Points, in no order, along strands that fork and pass close to each other.
(in the rows, 128 means zero)
Points whose rows are less than 134 apart are linked; no others are. Some points are linked to none.
tepek: [138  78 147 188 105 151 148 140  53 115  96 109 125 154  90  97 189 107
 153  70 201 130  99]
boso: [111  86 135 192  85 117 140 126  83  96  86 116 106 201 103 140 187 143
 159 110 180  91  89]
Budo: [108 111 134 146 126 116  88 134 147 196 117 130 110 200 166 153 101 171
 116 131  77 117 126]
luk: [178 161  88 107 118 118 111 129 121  87 121 120 109 155 160 111  49 120
 152 137 138 154 119]
gid: [108 154 115 143 159  82 118 126  99 117 119 146  98 140 102 132  88 157
  62  98 121 106 108]
libev: [162 158 100  87 169 126 124  87  91 114 183 118  91 113  90 154 133 151
 113 115 132 146 161]
sidaf: [128  88 140 118 101 126 128 123 209 151 114  91 170 149  99 139 118 205
 163 136  85 173 107]
piv: [132 170 131 135 149 172  81 117  54 123 107 136 106 115 119 104 128 116
 164 132 107 154 138]
sose: [100 163 133 135 166 170  96 110  84  94 152 139 122  92 133  92 133  88
 182 115 155 161  89]
sese: [105 136 132 165 145 147 116 117  60 114 179 146 143 115 134  59 135 138
  86  96 151 153 171]
farim: [157 114 165  94 133 126 133 130  76 144 178 163 165  62 109 158 151 137
 147 145 136 188 155]
Bur: [100 136 140 125 159 107  89 125 159 118  90 132 126 152 130 133 113 128
  75  66 136  97 120]
Tas: [117 110 143 120  77 114 165 121 194 100  84 142 173 158 133 147 126 162
 175 117  70 130  95]
sut: [130 144 179 121 147 151 169 136 111 123 111 135 120 127 116 128 100 129
 113 156 124 145  65]
zef: [105  95 109 126  88  76 147 149 198 125 129 143 131 102 176 132  96 139
 112 187 148 117 101]
ton: [168 129 102  96 161 120  94 132 157 164 161 135 121 114 107 214 107 119
 109 152 143 141  97]
zoto: [123 113 150 135 163 104 138 140 211 182 140 122 184 135 130 139 111 121
  95 168 126 136  89]
sezed: [154 132 143 124 109 145  87 110 177 121 164 143 110 164 181 150 120 125
 115 203 128 142 144]
suna: [142 125 163 140 101 192 138 133 174  87 118 105 108 147 169 116 126 127
  99 164 124 143 151]
vit: [146 122 150 120 182 121  93 124 112 165 157 156 148  81 100 167 117 115
 126 164 153 165 121]
lakin: [163 151 122 179 142 119 112 175 129 125 137  80 141 117 159 172  99 130
 117 157  92 110 101]
Mupim: [134 152 172 128 140 129  81 134 101 105 154  85 101 113 157 126 171 137
 138 154 134 106  90]
Mak: [106 107 153 137 134 161  77 131  64 123  75 190 125  95 115 133 164 153
 125  95 157 134 180]
pabes: [109 139  86 160 175 101 111 120 116 143 171 135  71 103 125 120  98 106
 143 126 148  80 151]
nal: [125 156 103 103 114 185  91 137 124 137 171 210 158  93 147  98 145 112
 118 103 132 205 189]
Vis: [133 190 100 122 169 143 118 147  70 152 153 108 176  64  84 131 144 125
 148  98 131 153 148]
rofop: [118 154  88  95 137 177 138 111 101 134 177 160 140  82 105  93 119  95
  94 105 162 210 143]
nir: [145  85 127 121 131 112 120 119  63 117 138 158 132 122 157 174 114 126
 112  94  96 171 126]
buka: [108 129 158 146 140 140 113 137  83 106 157  92 126 103 145  90 168  95
 171 108 179 108  84]
gava: [171 140 134 124 117 140  64 104 139 111 156 149 117 128 130 141 122 106
  90 154 136 161 187]
zuka: [115 136 141 103  95 138 144  98 131  99 123  98  85 172 136 129 118 150
 100 137 136 129 157]
Gugam: [186 145  94  79 112 138  94 126 111 134 127 168  96 163 146 124  70 102
 117  89 117 172 124]
vovet: [125 102 167 168 149 114 125 118  96 133 106  53 173 194 100 138 150 120
 153 127 124 114 100]
naku: [126  93 144 115 149  90 111 131 151  94  69 116 142 136 117 136 178 149
  87 104 116 100  98]
nozam: [131 145 102 111 113 136 150 108 204  96 166  81 100 158 122 148 119 151
  83 113 121 131 133]
Guf: [122  95 154 180  98 144 186 165 183 108  67 100 179 142 104  84 151 143
 125 148 115 126  71]
Buk: [100 110 142 138  89 102  89 124 136  85 162 130  91  90 123 132 112 110
  72 106 154 149 113]
kopan: [130 150 144 162 125 105 125 141  90  68  93 121 102 149 120 142 105 200
 125 124 121 100  94]
toge: [168 168 140  93 143 111 153 153 104 142 103 143 109  91 131  80  95 102
 139 160 124 108 108]
fugat: [110 105 152 156 101  81 117 127 118  85 116 128 150 132 140 141 136 128
 125 131 185  83 152]
Som: [104 108 107 142 151 132 143 109  65 129  87 134 124  88  95  87 154  66
 155 135 152 107 145]
fugo: [190 152  97  99 113 164  77 133 102 125 156 170 147  89 162 150 128  99
 105 153 135 198 160]
puze: [122 154 114 149 166 129 159 126 230 132 136 126 138 141  91 130 101 139
 132 159  86 128  66]
Rov: [135 103 149 116 128 114 152  86  91  95 118 143 118 118  80  95 117  77
 160 124 142 150 152]
zuli: [133  68 149 111 122 127 154 149 140 136  55 140 100 145 127 121  96 167
 142 118 136 104 163]
nelu: [113 109 174 135 137 150  68 146 133 154 134  87  82 158 172 140 137 166
 133 121 121 117 118]
getuk: [115  88 115 162  97  80 180 125 136 139  88  90 141 152  99 138 136 123
 113 141 104  72 166]
Til: [ 72 148  73 119  97  80 138 118 186 120 105 113 141 173 175  95 107 156
 101 103 110  96 104]
givim: [140 131 105 120 136 132 100 129 193 160 144  72 114 146 133 120  98  70
 135 136 138 127 109]
Sini: [101 149 186 112 152 151 117 102 102 142 154 186  85  98 100 144 175 131
 103 131 130 115 132]
Vuzo: [149  99 155 179 123 126 149 149  76 102 111 125 132 127 144 109 173 129
 110 128 138  88 147]
fifit: [156 186  99 106 152 148 137 135  47 168 142 149 114 106 146 124 108 120
 162 164 106 137 135]
Fibi: [131 109 167 159 134 136 181 167 146 113 116 114 146 158 174 120 155 154
 126  98 129  62 120]
Tulob: [160 132 124 127 177 120 171 104  73 115 138  77 132 130  86 150 130 143
 117 144 120 121 145]
vonen: [114 193  85 114  79 131  88 142  90 172 197 160 146  85 120 163 123  90
 142 109 162 145 191]
Gafu: [119  84 180 128 143 135 189 112  84 122 135 142 128 143 116 112 116 129
 178 132 183 119 136]
mola: [127 132 172 111 139 125 107 107  75 140  97  98 152 162 134 169 149  87
 152 111 126 104 126]
Liro: [ 86 131 115 165 129 167 194 106 210 118 121  84 129 162 112 113 171 159
 125 117  94  81 132]
sefu: [ 71 145 130 185 124 128 100 125  92  99 152 128 103 104 141 125 128  94
 149 117 188  79 136]
tapi: [145 181  97 104 130 137  81 127 120 131 165 222  80 114 124  94  95 105
 132  86 132 153 126]
dato: [120 105 157 104  72 115 120 117 161  74 104  96 132 158 144 134 126 105
 161 129 103 162  81]
teluf: [ 95 141 180 107 121 126 135 115  70 160 186 189 147  83 119 101 168 114
 123 150 145 154 150]
Sir: [169 112 134 119 122 179 164 140 127  85  87 165 115  98 167 124 117 113
 111 150 121 142 162]
Somut: [147  91 132 136 121 117 142 133 152 116  49  94 170 159 123 171 174 144
 131 137  91  87 154]
gebul: [150 135 108 134 126  99 142 147 151 156 148 148  87 108 118 156  86 108
 100 123 132  79 169]
gubez: [138 151 134  81 161 143 153 103 193 156 126 131  97 160 105 166 134 134
 112 177  81 122  86]
Geduk: [169 143  94  90 120 135 140 130 169 202 152 135  97 170 149 142 126  91
  93 204  94 109 106]
gimub: [102 168  64 119 111 135 134  91 230 199 153  82 146 167 108 100 124 164
 133 107  84 118 111]
devi: [145 136 100  90 109 136 119 138 218 202 167  74 110 192 143 108 106 147
 139 122 108 117 116]
Ralef: [129 118 127 155  98  93 117 126 116 120 108 116 114 184 142 182 100 193
 132 145  66 119 138]
pul: [133 106 120 130 148 120 128  96  97 135  95 129 160 152 158 170 124  70
 149 172 121 123 152]
sen: [107 116 103 160 117 138 150 153 222 123  73  86 135 109 107 102 105 131
 138 157 105 128  82]
Rek: [ 62 104 141 185  88 116 126 110 137 130  85  79 148 204  96 118 171 146
 138 130 133  94  83]
kavud: [ 97 189 101 101  85 122 108 165  73 140 156 176 152  68 140 144 135 100
 183  82 117 159 134]
gobur: [130 145 153 152 134 107 149 164 103 154 133 166 154  76 132 142 119  88
 100  84 131  90 155]
binep: [119 159 118 126 131 152  99 146  72 121 103 200 175  83 103 141 155 162
 173 116 127 156 210]
Fuleb: [103  88 125 135 140 151 166 119 189 110 147  79 111 137 130 163 154 120
 122 104 102 124 109]
sevi: [143 128 120  81  83 138 133 129 145 109 173 117  91  87 155 130 117  71
 100 127 155 169 103]
Mera: [144  68 167 129 131 125 179 134 126 124  62 108 123 163  94  99 151 145
 186 140 145  94 117]
Gubi: [125  93  70 134 171 103 124 101 146 113  73 128 129 137 147 128 117 118
 113 186 118 116 135]
Tusus: [128 149 148 152 175 148 160 108 137  86 141 103 115 141 116 129 168  95
 102  95  78 105  98]
tunos: [106 131 159 152  99 130 158 131 207 122 105 106 226 142 135  90 191 181
 129 129 109 116  63]
pelib: [107 103 167 160 167  86 119 125 143 145 156 135 154  99 120 147 126 111
 108 193 154 113 101]
dukod: [142 177  80 100 117 115 127 158  81 187 220 118 147  61 107 126 130 118
 145 139 147 162 156]
Sedob: [157 104  47 100 155  98 138 108 120 133 113 105 102 167 140 130  68 149
 134 147 131 141 136]
Vofe: [158 110 144 122 107 170 180 161  88 115  97 166 110  70 124 108 128 109
 150  93 119 132 181]
rura: [139  91 173 111 155 130 172 113 135 116 132 126 155 165 141 154 103 159
 149 159 136 156 105]
bezul: [ 71 160 110 134 127 183 114 139  48 106 125 141 157 102 125  82 171 145
 124  61 171 164 145]
Fov: [ 88 129  81  95  95  66 144 114 169 167 138 145  94 162 174 123 102 128
  93 155 122  89 105]
Zan: [ 61 156 100 157 102 160 142  81 225 156 148 113 176 142 155 106 162 167
 144 119  88  92 127]
veneg: [180 151  77  95 122 100  99 144 192 161 122 160 114 143 111 178  81  97
 102 140 148  95 132]
Vaz: [159  92 174 119 146 102 123 162 119 180 148 125 150 111 145 133 126 105
 107  73 113 119 172]
Moli: [166 146 121 138 171 102  71 137  85 131 190 154 141 110 149  89 121 160
 104 103 121 157 160]
vaki: [133 133 126  75  87 122 159 152  51 151 116 165 129  75 120 110 129 109
 167  85 103 159 157]
maz: [124 133 169 149  98 190 162 147  47  99 126 127 144 129 103  78 167 124
 157  57 181 140 144]
sofi: [155  96  64  92 108 111 154 134 194 141  98 110 118 139 138 169  87 183
 125 162 117 140 152]
Bunur: [152 129 119 100 108 112  94 120 184  89 123 101 130 118 138 148 121  57
 135 151 126 152 104]
sed: [109 171  84 150 140 153 117 140 105 143 187 185  67  65 121  97 116 131
 128 109 122 136 154]
ragoz: [100  57 126 120 104  90 119 116 202 114  91 105 126 136 100 108 140 204
 152 149 128 134 123]
Kova: [101 113 123 142 122 105 164 148 163 105 123 100 141 170 169  80  97 176
 136 117 147  97 101]
vagez: [187 153 132 135 185 143 128 145  81 116 101 107 169  73  85 133 153 119
 122 127 114 131 154]
Tovid: [ 86  97 171 109 131 133  81 100 103 120  99 172  67 118 123 120 154 124
 141 134 150 121 128]

A fork is a point with three links. Follow the links from the first point to the second and name the forks in between, in order.
devi; gava -> Fuleb, suna
nelu; Geduk -> buka, sefu, pabes, gebul, vit, puze
sed; Guf -> pabes, gebul, vit, puze
zef; gobur -> sefu, pabes, gebul
Bur; gebul -> buka, sefu, pabes
Fuleb; Vis -> suna
Ralef; farim -> buka, sefu, pabes, gebul, vit

Follow the links from the first point to the second, and from the first to the third. Name the last point that the two ways share.
Buk; vaki; fugo -> suna
Mera; farim; gid -> buka
getuk; Kova; Mera -> buka
fugo; Vis; Tas -> suna
tepek; Vuzo; Mak -> pabes
farim; nelu; Kova -> sefu
Mak; Fov; fifit -> sefu
pelib; zuli; Rek -> pabes

A fork is a point with three links, a tip a point with one. Leave the first point through the second and follow the links. Name the first fork or tip that comes.
sese; bezul -> Sedob
libev; Tulob -> suna
getuk; Somut -> buka
pul; mola -> Moli
Mupim; nelu -> getuk
suna; Sir -> libev
